Points, in no order, along strands that fork and pass close to each other.
Points whose rows are less than 57.5 apart are linked; no others are. Some points are linked to none.
z_883: [-19.7   2.5   0.3 -31.8 -25.8  16.3 -20.1  32.9  -3.1  -3.1  -9.7  -3.7
  -8.1   6.4  25.3 -15.6 -15.7  15.4  35.3  21.3]
z_266: [  2.2  30.4 -15.8 -19.3 -22.0   6.7 -10.3  13.0  -9.7  19.0   1.3   4.0
   1.7   6.0 -14.3  -1.7  32.1   6.6  21.2  12.0]
z_114: [ 23.6 -13.4  -0.6  28.3  29.7  -4.1 -17.4  11.1  -7.0  11.4  23.9  -0.3
  -2.0   7.0   2.8 -22.6  19.4 -14.7  -4.8  10.5]
z_987: [ -2.6  12.1  -3.2  14.6  -5.7   4.7  38.8 -26.6  -8.1 -22.3 -25.8   5.9
  -1.8 -22.8 -20.5  19.4 -14.8   0.2 -22.1  -3.4]
z_374: [ 16.8  -7.2  -1.6  15.8   8.1 -30.9  24.2  17.7   0.2 -12.0 -16.5 -11.2
 -31.0   7.5 -12.2  16.7  21.2 -15.3  36.0  -0.6]
z_317: [ 27.9   8.1  24.4   4.2  29.8  15.9 -25.7   1.7   2.5  46.3  20.5  18.3
 -21.9   9.0  12.0  -6.6   5.0  -1.8   2.1  -0.8]
z_115: [  0.9  22.1 -26.7 -10.5 -22.8  -0.3  18.8   3.7  -4.7   4.6  17.3 -13.4
   9.1  21.8   7.5 -28.2  24.1  15.7 -12.7  17.8]
z_715: [ 10.7  23.2  -7.0   9.7 -13.0  -7.8  39.9 -24.0   4.3  -9.8 -12.6  22.6
  -1.5 -12.6 -22.7  15.1  12.7   3.0 -11.3  -4.7]
z_705: [-18.0  -9.1  19.8 -18.0  19.1  14.1 -32.7  12.3   4.7  20.5   5.6   8.1
 -30.4  15.7  -1.0   6.2  -6.8  -7.8  19.8   0.0]
z_96: [-16.5  12.4   0.8  -7.6 -11.4  17.2  -4.6   2.5 -14.9  -1.1   4.4 -27.4
  11.1  -7.6   0.5 -34.6   3.8   8.8  -3.0  37.8]
z_578: [-11.9 -22.1   4.4  40.2  28.7  25.0   0.3 -12.5  -4.7 -21.4  -2.7 -12.5
  -5.2  -5.0 -24.6  -2.5 -10.8 -53.9  22.0 -13.0]
z_780: [  7.1 -13.6 -13.2 -17.5  17.2 -15.6   3.4  -1.6  16.2  -3.4  27.5  11.3
 -34.5  17.1  13.3   3.5  39.5   4.0  -6.0  -0.5]
z_747: [-12.3   5.3 -11.8 -19.7 -11.8 -13.9  16.8 -27.2   8.3  -4.5  13.2  26.8
   9.9  28.7  -6.8  12.4  23.4  10.7  -4.0 -29.1]
z_850: [ 14.3   3.5  28.9  11.8  37.4   0.0 -18.6  -9.1  -1.3  35.2  14.8  14.8
  -3.4  25.8 -10.1   0.4   2.2  -3.9   0.2 -13.5]
z_725: [ -6.8   6.3 -22.5 -11.4  -9.9   5.7  -3.3 -22.0   1.8  -8.6  19.1  19.2
   8.5   8.4 -14.9   4.4  32.1  -1.6 -15.0  -6.1]
z_802: [ -5.1 -20.1   1.5   2.0  28.6   6.5  27.1 -13.2 -30.2 -33.6  -9.9  -6.1
  -4.6   3.1 -17.5  15.8 -26.1 -11.4  28.6  -9.7]
z_573: [-13.2   0.4 -16.6   6.5 -18.7   7.8  -5.6  -6.9  20.0 -13.5  12.2   9.9
  -0.9  -0.5  22.4  -6.4   1.4  -5.4 -34.7   5.4]
z_808: [ -5.6 -24.1  -2.6 -19.6   8.2 -19.3 -26.2  11.8   6.4  -1.2   7.3  -0.7
   5.4   7.8   9.3   9.6   3.8   4.9   4.3 -15.2]
z_662: [ -1.0   3.0  -0.5   0.2  -5.1   3.1  -5.4 -19.6  20.3   3.3  14.7  25.1
  10.7  13.0  18.2   3.6  -0.2   4.0 -38.6 -12.8]
z_439: [ -2.7  -4.0  -4.3  16.7  12.6   6.5  28.7 -17.1  -4.7 -21.0 -14.9 -11.8
  -7.4 -22.0 -12.2  30.8 -25.4 -13.8 -19.8 -21.3]
z_552: [  4.1  -7.3   9.0 -29.7  23.6   9.8 -14.8  -6.4 -15.3  22.5  27.2   4.3
   6.9   4.5  27.4 -14.4 -18.3  31.7 -28.5   1.7]
z_746: [ -6.5   9.8  -6.0  21.7 -17.9  14.4   0.7   5.6  11.6 -16.2  -7.1 -13.8
   9.3 -12.2  -3.4 -21.7  13.8 -25.6  12.1  35.8]
z_954: [  3.7 -14.7  -1.9  34.3   5.0 -11.4  -7.3   6.2  14.9  -5.7  -9.1 -10.8
  14.9   2.7   2.6  17.1 -33.7 -24.3  -7.7 -22.1]
z_312: [-10.1  26.0 -13.0  15.1 -31.8  11.6  -7.4   1.1  10.1  -2.9  -1.2  10.7
   7.3   2.2 -14.4  -2.8  15.5 -19.4   1.0  15.3]
z_588: [ -8.4 -11.1  -2.4   8.8  12.7 -11.2  -0.7 -12.5  -6.7 -14.0   2.2  14.2
   0.7  30.0 -20.4  14.2   5.0 -17.0  24.3 -31.6]
z_630: [ -4.7 -24.2  -2.0  31.1  18.4  22.0  18.9  -6.7   2.5 -31.2  -7.3 -26.7
  -4.6 -27.8 -14.0  -4.9 -16.6 -45.2  14.6   4.6]
z_153: [  4.8   3.1  12.1 -14.1  21.7 -25.7  32.2  -8.6   8.6   8.0  16.7   2.3
 -19.0  35.0   5.5  -3.3  13.0  18.5  -6.9   7.8]
z_332: [  6.2   0.4  34.8 -10.3  16.0 -31.0   0.1  10.7  16.3  23.8 -10.9  -0.6
 -10.1  32.5   3.7  16.4 -19.4  17.5  12.8 -14.6]
z_616: [-44.4 -21.4  -7.9 -29.3 -21.4  13.8 -12.1  -1.1  -6.6 -32.5   1.1  -5.3
   6.5 -10.2  21.9 -17.5  -8.4  14.2   1.5   2.7]
z_129: [ -4.8  22.1  -1.2 -22.3  -1.6  26.5 -22.6   1.0 -22.9  11.6   8.3   6.7
  -1.6 -10.5 -18.7  -4.9  16.0   9.1   5.1  21.8]
z_889: [ -9.5   8.8   4.1  13.3   0.8  28.7   0.9  -2.7  18.1   2.3  20.0 -14.8
 -16.5  24.6  21.9 -33.1  -0.9 -12.7  -8.4  34.5]
z_360: [ 27.6   9.3  19.7  -9.9   8.6 -39.1  13.7 -17.7  15.6  23.2 -12.7   8.4
   8.8  -2.3  -4.8  35.1  14.9  24.3  18.6 -25.5]
z_371: [  2.9  -9.6 -11.0  19.1 -12.8 -11.5 -19.9  17.6   0.8 -10.2  -6.1  -7.3
  20.9 -26.1  -7.3   4.4   5.1 -11.3  -8.5   4.9]
z_189: [-23.2 -28.2  -7.2 -20.1   0.2  -2.2 -13.5   5.2  -5.7 -26.1   3.4 -10.9
  10.9  -4.8   1.7  -9.2  -2.5  -3.0  13.2   1.3]
z_35: [ 12.1  -3.3 -16.6 -18.4   3.9   9.6  17.2  -3.9  -9.4  -9.4  26.9  16.8
 -10.5  19.7  22.6 -20.4   8.4  17.0   2.6  13.1]
z_574: [  7.2  -8.6  19.1 -18.5  29.4   9.6 -16.0 -15.2   3.8  33.5  22.8   3.9
   1.2 -19.2   3.0  -3.8  -9.5  16.9 -38.6  -2.7]
z_496: [-11.4 -10.3  10.9   7.5  -1.2  19.8  -8.7   5.4 -16.1  -5.9 -23.0  -2.1
   8.8 -54.9 -19.5  -3.9 -30.7  -7.3 -11.4   6.5]
z_380: [ -9.3 -16.8 -14.7 -19.4 -11.2 -15.5 -26.2   4.7  -2.2  -2.2  14.3   2.1
  22.3   6.1  19.5   2.1   4.1  24.1 -15.1 -20.5]
z_839: [  7.8  -9.8  -5.1  21.2  13.3  22.7   9.1 -11.0   1.2 -15.3 -12.5  16.1
 -22.7  -6.4  -3.2  45.5 -21.9 -32.2  17.8 -41.6]
z_988: [  4.3 -10.9   2.8 -18.0  -2.2  -6.6 -15.5 -15.2   8.1   6.0  13.1  24.0
  20.4   4.6  27.4   3.5 -10.8  26.5 -31.3 -27.1]
z_782: [-21.4  17.1  -8.4  -9.9 -20.5  27.9   3.4   2.8  13.0   1.7  11.7 -17.2
 -23.6   8.7  34.7 -26.6  -0.8  10.5 -23.3  35.9]
z_473: [  2.6  33.1 -31.0 -24.8 -20.9   9.4   9.3  -8.5   1.3  14.6  22.6  -9.7
 -17.3   8.2  10.6  -6.8  33.8  19.3 -25.0  17.9]
z_357: [  9.5 -27.9  -5.5  33.6  21.6 -16.1  16.5  -2.0   3.4 -24.3  15.2 -20.7
  15.8  -6.3   4.5 -22.5   1.4 -22.1  -7.2   9.4]
z_668: [  5.8  24.6  -9.1 -23.8 -22.3   6.2 -33.3   9.3  -8.2  32.5  10.7   0.9
  12.9  17.9  15.1   2.3   9.8  23.4  -3.6 -11.5]
z_322: [-11.4 -13.3  -0.2   0.8  -7.9 -19.5  20.7 -16.3  -9.4 -20.6 -14.7   1.9
  11.2  -9.0   1.3   5.3 -15.9  24.2 -32.4 -19.5]
z_293: [ 29.1   9.7  -8.0  16.7  -4.6 -25.8  26.3  14.6   1.9   1.4 -16.7  18.9
 -18.5  16.0 -13.8  12.5  28.1 -13.6  37.2 -16.3]
z_752: [-17.9   5.8   4.6  -3.8 -16.1  14.6  -7.6  13.3  13.9  -2.6 -17.2  -2.0
 -16.3 -42.2   1.0  -4.1  -4.8   2.0 -30.9  25.3]
z_929: [ 25.7  -3.3 -13.1  42.0  14.3  -8.6  29.0  -1.3  -8.7 -17.2 -12.0 -14.5
   6.7  -3.1 -13.7  23.9  -7.5 -27.9   8.7 -15.2]
z_697: [  6.4 -28.1  10.7  20.2  36.5  17.9   4.7  -8.4  -2.0  -1.7  -2.8  16.7
 -28.5  -3.8  -0.5  24.1 -31.2 -35.1  12.8 -53.3]
z_171: [ 34.2  20.0  18.4 -12.3  -2.9  -3.6   8.4  -2.6   7.0  25.3  -4.9  30.1
   5.0   1.7  21.3   7.7  -5.9  27.4   2.4  -1.4]
z_862: [  8.0 -13.5   4.1  13.0  28.8 -30.7  25.7  15.0   5.6  -6.0 -11.3 -25.0
 -29.5  -3.6 -20.2  14.5   7.1 -12.6  10.2  11.0]
z_227: [  0.4   7.2 -19.8 -18.0 -28.3 -11.3 -26.9  21.4 -14.8  12.4   9.2 -16.3
  24.4  15.1  31.4 -12.7   5.3  31.1 -13.4  -5.3]
z_59: [-25.5   2.3   6.3 -11.7 -25.6   6.5  -9.7   9.6  -1.4 -11.7 -31.6   1.9
 -10.9 -35.4 -11.9   9.4  -6.2   7.5   0.1   9.9]
z_265: [-24.8  23.6 -21.5   2.8 -31.2  16.2 -19.6  -9.1  -7.9  -1.8   8.5 -11.2
  18.4  -2.2 -16.4 -10.7  28.7  -4.5 -16.0  15.9]
z_624: [  5.0  -5.7  13.3  11.1   4.3  -8.8  -3.6  26.7  10.9  15.5  -1.0 -26.3
  -4.6 -23.4   3.9 -17.6  -3.5  -3.1 -14.8  35.0]
z_537: [ 17.5  35.6 -27.4 -32.3  -7.4   4.1  -1.6 -12.7   4.1  32.6  25.4   2.5
 -28.7  11.3   5.0   5.6  48.9  12.1   0.7  -1.4]
z_524: [  0.1   4.7   2.1 -19.2 -15.5 -27.6 -13.8  19.6  -5.3   8.4 -21.6   3.2
  20.5  12.0 -18.0  20.3  -0.3  16.3  26.5 -23.2]
z_452: [ -2.7  16.9  -1.5 -17.6  -5.0   4.0  20.8 -39.5  -3.3  -3.3   3.7  23.1
   2.2  -8.8 -17.3   9.6  21.0  16.4 -28.6  -5.6]
z_701: [ 16.4  -3.6  30.2   4.5  32.5 -25.1 -14.1  13.0  -2.1  27.9  -3.3   0.6
  -6.6  28.1  -8.0   6.2  -5.4   2.8  18.6 -11.5]
z_119: [ -4.6  -4.2  13.6 -11.1  12.1  10.2 -29.4  -5.0  -6.4  35.0  10.2  -7.2
   6.7 -35.3 -15.5  -8.0   3.1  12.1 -49.1   0.2]
z_777: [ -3.2 -12.7  -8.9   5.2 -19.3 -15.4 -26.4  13.7  -2.1  -3.1  -9.9  -4.4
  22.1 -31.3   4.3   0.6   1.8  14.6 -35.8  -4.7]
z_163: [-20.4 -12.3  -1.1  -0.2 -20.6   9.1  -4.0   5.1 -18.9 -29.5 -26.1  -5.9
  10.7 -39.6  -6.1  -6.6 -14.3   5.7   2.5   8.6]
z_763: [ 14.0  -1.4   3.2  -6.4  -1.8 -42.5  -1.5   3.1  12.5  11.0  -8.5   2.0
   8.5  15.2 -11.6  28.5  16.6   8.8  14.4 -29.0]
z_248: [ -4.3   9.3 -14.0  -9.8 -25.9  -9.5  24.5  -0.5  -8.1 -10.9  -1.8   2.0
  13.6   5.5  -6.5 -12.7  11.3  11.6  -2.7   7.6]
z_411: [-13.9 -16.7   0.8  13.2  13.0 -11.7  -6.8   4.1  -8.5 -14.5   0.1 -14.5
   5.3  22.4 -14.8  -7.0   8.7 -23.4  35.2  -3.8]
z_687: [ 11.7 -14.1  -5.7  26.7  10.2  -9.8   1.4   0.6  -2.9 -21.7  15.4 -24.1
  28.2  10.6   3.2 -30.4  19.3 -18.1  15.8  16.3]
z_286: [  2.0   0.6 -18.6  12.1 -22.0  10.0  27.8   1.3  13.2 -26.6  10.0   7.4
   3.2  18.9  22.6 -26.3   6.2 -15.1  11.4  19.3]
z_841: [  9.4   3.1  -3.2  13.0  25.1  16.1 -25.1   5.8 -18.8  14.2  25.5 -10.1
   4.7   3.1 -13.3 -22.8  21.7 -15.9  -0.6  26.8]
z_389: [-26.3 -14.0   8.3  21.0  -9.2   6.6  -1.6  -7.9   3.6 -10.9  -1.9 -22.9
  20.0 -10.3   8.6 -32.4 -19.4   2.0 -53.3  10.0]
z_49: [ -7.6 -11.4  -1.5  24.4 -10.1  -4.5  25.7 -13.9  -4.9 -24.6 -12.3 -12.4
  18.9 -12.0   8.0  -8.6 -26.9   5.9 -44.8  -5.8]
z_677: [ -6.8 -34.7   9.7  37.2  15.5   5.5  -3.0  17.4  27.8 -12.3  -8.1 -17.5
 -22.1   3.9  14.0  -0.6 -24.3 -49.0  17.2 -14.0]
z_43: [ -9.5 -25.0  11.7  26.5  17.5   0.9  -1.3   9.8  26.4  -2.1   7.3 -24.0
 -13.3   6.5   8.8 -17.7 -13.6 -32.4  -1.0   8.4]
z_192: [-10.2   4.9 -19.3   3.6   1.2   7.9 -22.0  -6.9 -10.5   3.0  25.0 -18.3
  16.1   1.8 -16.8 -14.7  33.1 -11.3 -15.6  21.7]
z_527: [ 17.8  -3.4  -5.0  -7.1  11.7 -31.8  36.7  -7.9  15.3  -5.8   8.7  12.6
 -22.7  13.5   5.1  10.4  22.4   9.1  -4.0  -1.3]
z_684: [ -3.5   7.7   5.9 -29.1  -1.3   1.5 -19.2  19.3  -0.7  11.7  -3.0  12.8
 -27.6  15.6  -2.0   6.6   8.2   4.9  38.9   4.7]
z_871: [  0.8 -20.7  -3.9   1.7  11.4 -33.9 -21.0  15.6   4.6   1.1   0.0  -8.2
  11.7  -2.3 -20.9  23.6   9.4  -5.3   3.8 -21.9]
z_302: [ 26.8  30.3  23.2 -16.6   5.8  20.3 -33.1 -22.5  12.1  59.5  10.9  10.6
   0.0  -1.4  30.4  10.1  11.8  28.3   6.8  -5.4]
z_586: [ 23.9 -11.2  -8.8  44.9   6.7  -9.6   6.2  14.8  14.7  -8.9  -9.0  -2.0
   0.2  -9.2   4.7   7.2 -11.6 -29.1  -4.9  -7.4]
z_503: [ -6.9  -5.5 -12.8  13.1 -18.1  -0.4  16.3  -0.2  22.7 -28.8  -3.2   2.9
  -0.6  -2.2  19.2  -3.9  -8.5 -14.5  -5.1  11.0]
z_186: [ 24.9   2.5 -12.1  -0.3  -2.1 -24.8  35.3   1.9  -8.8  -9.9 -15.5  18.9
  -4.2   7.4 -19.0  30.5  15.0  -4.7  39.5 -33.9]
z_649: [-10.2  -9.0  13.0  23.9  12.1 -11.8 -13.0  -2.4   4.2   7.8   0.5 -12.0
  24.6   4.2 -16.0   2.5 -17.8 -14.2 -23.1 -15.1]
z_934: [ 27.2   2.9   7.4  19.3   7.3 -10.2  -1.4  15.5  -3.7  17.3   7.5  -6.3
  14.4 -18.5   2.9 -12.2   0.2   4.7 -29.4  24.0]
z_376: [-16.2   5.4  13.9  -7.0  16.6  19.4  12.7 -11.8   4.5   3.1  12.4  -0.7
 -17.1  22.0   9.3 -20.4 -16.1  -1.2 -10.1  27.4]
z_561: [-12.0 -20.2   1.0  -1.1   3.1 -30.9  -4.2  13.7 -13.2 -10.2 -15.7 -26.6
  19.7 -11.9 -25.7  18.8  -9.7   4.8   7.8 -14.0]
z_314: [-13.6 -21.3  -0.6  12.3  12.3 -19.4   4.0   7.6  -4.6 -20.2 -15.0 -36.3
   6.2  11.8 -21.5  17.1  -9.2 -21.9  30.7 -18.1]
z_259: [-22.0   9.5  10.1   4.2 -17.6   2.3 -19.9   8.9 -11.5   7.0  -6.0 -19.0
  18.8  -5.4  -9.2 -21.0  -5.1  12.9 -14.0  17.3]
z_825: [  3.6 -33.6  14.1  42.9  32.7  10.1   6.7  15.7  -0.8  -0.6  -6.2  -2.9
 -36.9  -0.9   4.8   9.8 -24.8 -49.4  18.7 -36.9]
z_863: [-21.0  -4.9 -15.9 -16.6 -14.0 -11.6  18.4 -13.1  -3.7 -17.9  -4.2  12.7
  12.8  33.5 -17.4  10.4   5.7  -1.5  26.0 -31.2]
z_870: [  2.9  20.4  13.6   0.4  -7.6   7.8   6.3  -9.7   6.9   4.7 -29.5  25.3
 -13.1 -13.9 -22.1  29.6  -9.8  -2.6  15.5  -7.1]
z_260: [-24.4  -3.3  20.1 -16.6   5.5  12.5 -16.5   4.6   0.0   5.4  -6.3   4.6
 -11.7   3.2  -3.3   2.5 -26.8   1.4   7.7   2.9]
z_938: [ 20.9  -1.4 -18.3 -14.6  17.2   6.3 -15.3 -17.7   6.5  14.5  37.5  21.7
 -21.0   0.5  20.6   6.2  35.4   4.0 -15.5  -8.3]
z_474: [-14.3  11.0   4.2 -11.1 -13.9  20.2  -5.0   9.6  22.2   9.4  -0.5   0.2
 -28.5 -11.5  19.7  -5.6  -8.6   7.1 -26.4  29.7]
z_919: [ 26.7  25.2  21.3  -9.2  -2.1  26.8  -6.9 -10.2   3.6  24.3   0.0  44.8
  -1.3  -3.5  16.1   4.0 -12.3  13.4   6.8   6.3]
z_281: [ 19.4  -7.2 -19.9  -3.3  -7.8 -22.9  21.6   3.1 -10.3 -22.2 -17.8   5.7
  14.0  -9.2 -10.6  31.6  -5.3   5.3  20.8 -33.2]
z_442: [ 23.5  18.4  21.6  -2.2   9.1  16.1  -7.1 -14.5   0.1  20.7 -13.3  35.4
  -3.5 -30.2  -9.7  16.1  -7.6   5.9   6.5   0.6]
z_510: [ 29.9  12.1  -5.3  -3.7  13.4  -1.3 -21.1 -13.3  -1.1  32.6  24.4  15.2
   9.1  -2.0   4.9   4.4  27.3  13.3 -16.6  -4.7]
z_231: [-11.6  -1.5   3.9   4.5   6.9  23.1  -5.7 -13.6  -0.6 -12.1 -18.4  22.6
 -17.0 -12.9 -19.8  31.7 -24.4 -24.6  19.0 -22.6]
z_742: [ -8.0  -3.7  11.8  -8.0  14.7 -22.9  17.5   1.6   6.3  -0.8  -5.2 -16.2
 -16.9  20.3 -13.1   5.1  -1.3   4.8   1.5  11.9]
z_18: [-18.9  -6.3   9.4  -6.3   8.9   4.3  -2.4   1.2  -8.4 -17.4   3.1 -31.3
   8.1  12.3 -14.3 -30.5   8.6 -12.8  35.4  22.7]
z_268: [-22.5   2.5  11.7 -27.0 -16.1   7.2  10.9  -4.7   2.7  -7.1 -15.2  16.5
 -12.2   9.1   6.8   4.3 -20.0  19.0   1.3  -6.6]
z_53: [  7.7  15.4 -10.8  38.8 -14.8  -5.6  35.4   1.9  -4.0 -19.4 -19.1 -14.4
  15.2   5.4 -18.1   6.8  -7.7 -22.5  10.7   2.0]
z_529: [-20.9 -21.2  -7.3   3.0 -11.7   3.3 -14.4  14.4   4.7 -32.1 -15.8 -14.1
  11.7 -11.3   5.3   4.2 -12.4 -18.0  35.2  -2.9]
z_882: [  0.2  -1.3   2.1  -3.5  -3.8  -0.7 -25.0  -3.1   6.4  15.2  -3.9  10.1
  11.6 -34.2  -8.7   7.6   6.4   8.0 -36.9  -5.2]
z_941: [ -3.8  12.2   9.4  -7.6 -29.3   2.0  -6.2  38.8  12.9   4.9 -24.7  -0.9
 -13.5   4.3  16.7  -4.1 -21.5   7.2  27.8  23.7]
z_981: [ -0.1 -13.4 -12.2  -4.4  -8.7 -18.6  30.3  -5.1 -23.0 -27.6 -18.4   0.5
  19.8 -13.2  -2.0  17.4 -20.7  16.4  -0.1 -26.7]
z_950: [  7.0  14.0  -8.7 -25.5 -12.5  11.0 -10.7  -0.5 -13.7   2.4   5.7  22.3
   0.1 -25.8   2.9   1.2  10.8  21.9  -5.7  13.9]
z_749: [ 23.3  25.0  -4.0   4.8  -7.5  -5.6  -9.9   4.9  -4.8  28.0  11.2   2.1
  17.2  -2.3   4.8  -3.8  18.1  26.0 -35.6  11.9]
z_484: [ 10.9   5.3   6.9 -16.3  -3.7 -19.2   2.3   0.0 -24.0   8.1  -8.2  10.9
  31.5  15.2 -13.9   5.4  -8.3  26.8  17.5 -18.4]
z_75: [ -6.8   8.2 -20.7 -24.2 -33.5   0.7  -5.2   9.0 -18.7  -7.5   1.0   4.0
  14.0 -21.5   0.0 -14.8  22.5  24.0  -8.3  13.3]
z_45: [-16.4  -0.3  14.8  12.8   0.7   2.1  -9.6  -2.5  -3.9  10.2   5.3 -17.6
  27.4   5.6  -4.5 -20.6 -14.7   5.6 -40.1   7.4]
z_683: [ 17.2   3.6 -14.0  10.9  -1.2  17.2  14.0  -3.5  -1.1 -16.9  18.4  32.9
  -7.3  15.9  18.7 -19.0   5.0  -7.9   4.6  14.7]
z_847: [-14.2 -25.8   8.0  27.1  12.2   8.2   5.8  -0.6  29.1 -18.2  -4.6 -37.6
  -6.7 -29.4  -2.0 -18.4 -10.8 -45.7  -0.9  13.7]
z_854: [  3.0 -25.6   4.0   5.0  27.8   0.8  21.0  -4.7  -9.7 -15.4  -7.2  -2.0
 -11.5 -16.0 -13.0  14.2 -26.5 -11.2   5.0 -10.0]
z_639: [ 26.6  23.6   6.1 -18.5  19.0  31.2 -32.6 -10.7  -2.8  50.7  23.4  10.1
 -19.2  -0.6  23.9  -1.8  -3.9  19.0 -10.6   7.7]
z_303: [ 27.1 -29.2   0.8  30.0  37.3 -14.6  15.4   5.0  -5.3  -9.0  18.0   2.4
 -10.5  -4.1   2.5 -17.3   3.9 -18.7  -4.6   0.6]
z_989: [ -2.2   8.6  -6.2 -18.8 -22.1 -24.6  30.8   8.1 -19.1   0.7  -9.6   6.4
  39.2  28.2 -15.0 -10.5  -2.1  26.2  16.1 -25.7]
z_4: [ -0.5  19.4  -3.8 -15.3 -21.4  10.9   1.5  18.5 -11.1   0.9  -7.7  21.2
  -1.6   3.5  -8.6  -5.5   4.2   3.6  34.8   9.1]
z_409: [ -5.0 -26.4   3.2  12.8  29.1  12.6  29.0  -5.6 -20.3 -38.5  -9.1  -6.6
 -26.5  -1.6  -8.0  -2.1 -14.5 -28.5  45.7  -2.2]
z_948: [  9.5   6.6 -12.8 -21.5   2.4   6.1  -3.4  -3.6  -2.8  13.2  27.2   2.4
  -0.1  16.9  36.0 -15.3  -3.1  25.3 -21.7   8.4]
z_751: [ -0.3  24.7  11.4 -14.9  17.3  17.3   6.0 -15.5  -7.0  20.5  17.2   0.8
 -26.3  18.1  -7.0 -10.9  12.3  10.3  -8.9  31.6]
z_154: [ -3.2  10.4  -8.4  27.2 -18.7  13.4  25.2   2.5   4.3 -31.2 -27.0 -15.7
   1.7 -22.9  -8.1  -0.6  -6.1 -24.5  25.4  21.7]
z_404: [ 14.3  30.5  17.1 -24.8 -17.9  12.1 -34.1 -14.8  -1.5  48.6   0.4  10.7
  17.5   1.1  23.6   5.8   1.3  37.1  -1.9 -16.2]
z_996: [  9.1  36.4   0.4 -20.6   5.1  16.6  -0.1 -22.0   8.0  31.8  14.7  14.2
 -22.8  10.1  -5.2   4.9  34.6   9.6  -6.2   8.9]
z_428: [-21.2 -14.0  -0.1  22.1 -10.2  10.5  -7.6  10.3   0.1 -24.6 -29.6 -25.4
  13.4 -21.2  -2.8  19.6 -37.7 -21.4  12.5 -11.9]
z_370: [-35.4  -4.0  -2.5 -39.7 -21.9   4.3 -12.2   5.0  -9.6  -5.3  -7.3   0.7
  -4.7   6.2   4.6  -3.6  -2.3  29.1  -1.3  -0.6]
z_203: [-20.4 -10.2   4.3   2.6  -9.3  -7.0  -6.3   5.1  23.0  -5.0   6.9   0.7
   1.6  40.0  25.9  -3.2 -20.0  -6.2  -4.2 -10.4]
z_916: [  5.2  14.2   4.6   3.3 -24.7  -7.0  -2.3  37.0  11.8   7.5 -18.0 -15.3
  -8.9 -11.8  18.8  -7.1 -10.1   9.4  -1.6  34.8]
z_971: [-13.0  12.2  -8.6 -13.8 -11.2  27.9   2.1  -3.0 -16.7 -11.0   8.8 -23.9
   8.7   3.2   0.4 -41.1  17.0  -1.0  30.2  37.8]
z_517: [ 35.1  11.1  27.1  -1.8  -3.9 -26.7  11.4 -11.2  15.6  27.5 -20.2  16.6
  10.9 -11.2  12.7  24.5  -8.9  28.3   4.7 -17.4]

A fork is a point with three links, a tip a point with one. Leave the first point through the second and follow the links. Name the first fork or tip that comes.
z_996 / z_751 | z_496
z_697 / z_839 | z_763
z_227 / z_668 | z_332
z_119 / z_574 | z_380
z_862 / z_742 | z_883
z_474 / z_782 | z_189
z_114 / z_841 | z_45
z_573 / z_503 | z_371

Follow the links from the first point to the second, and from the first to the third. Name the last point that the two ways share.
z_370 / z_777 / z_841 | z_808
z_317 / z_950 / z_192 | z_808
z_510 / z_746 / z_725 | z_45
z_649 / z_552 / z_171 | z_871
z_780 / z_380 / z_715 | z_411
z_573 / z_862 / z_231 | z_871
z_839 / z_302 / z_371 | z_380
z_662 / z_850 / z_870 | z_380
z_192 / z_862 / z_802 | z_45
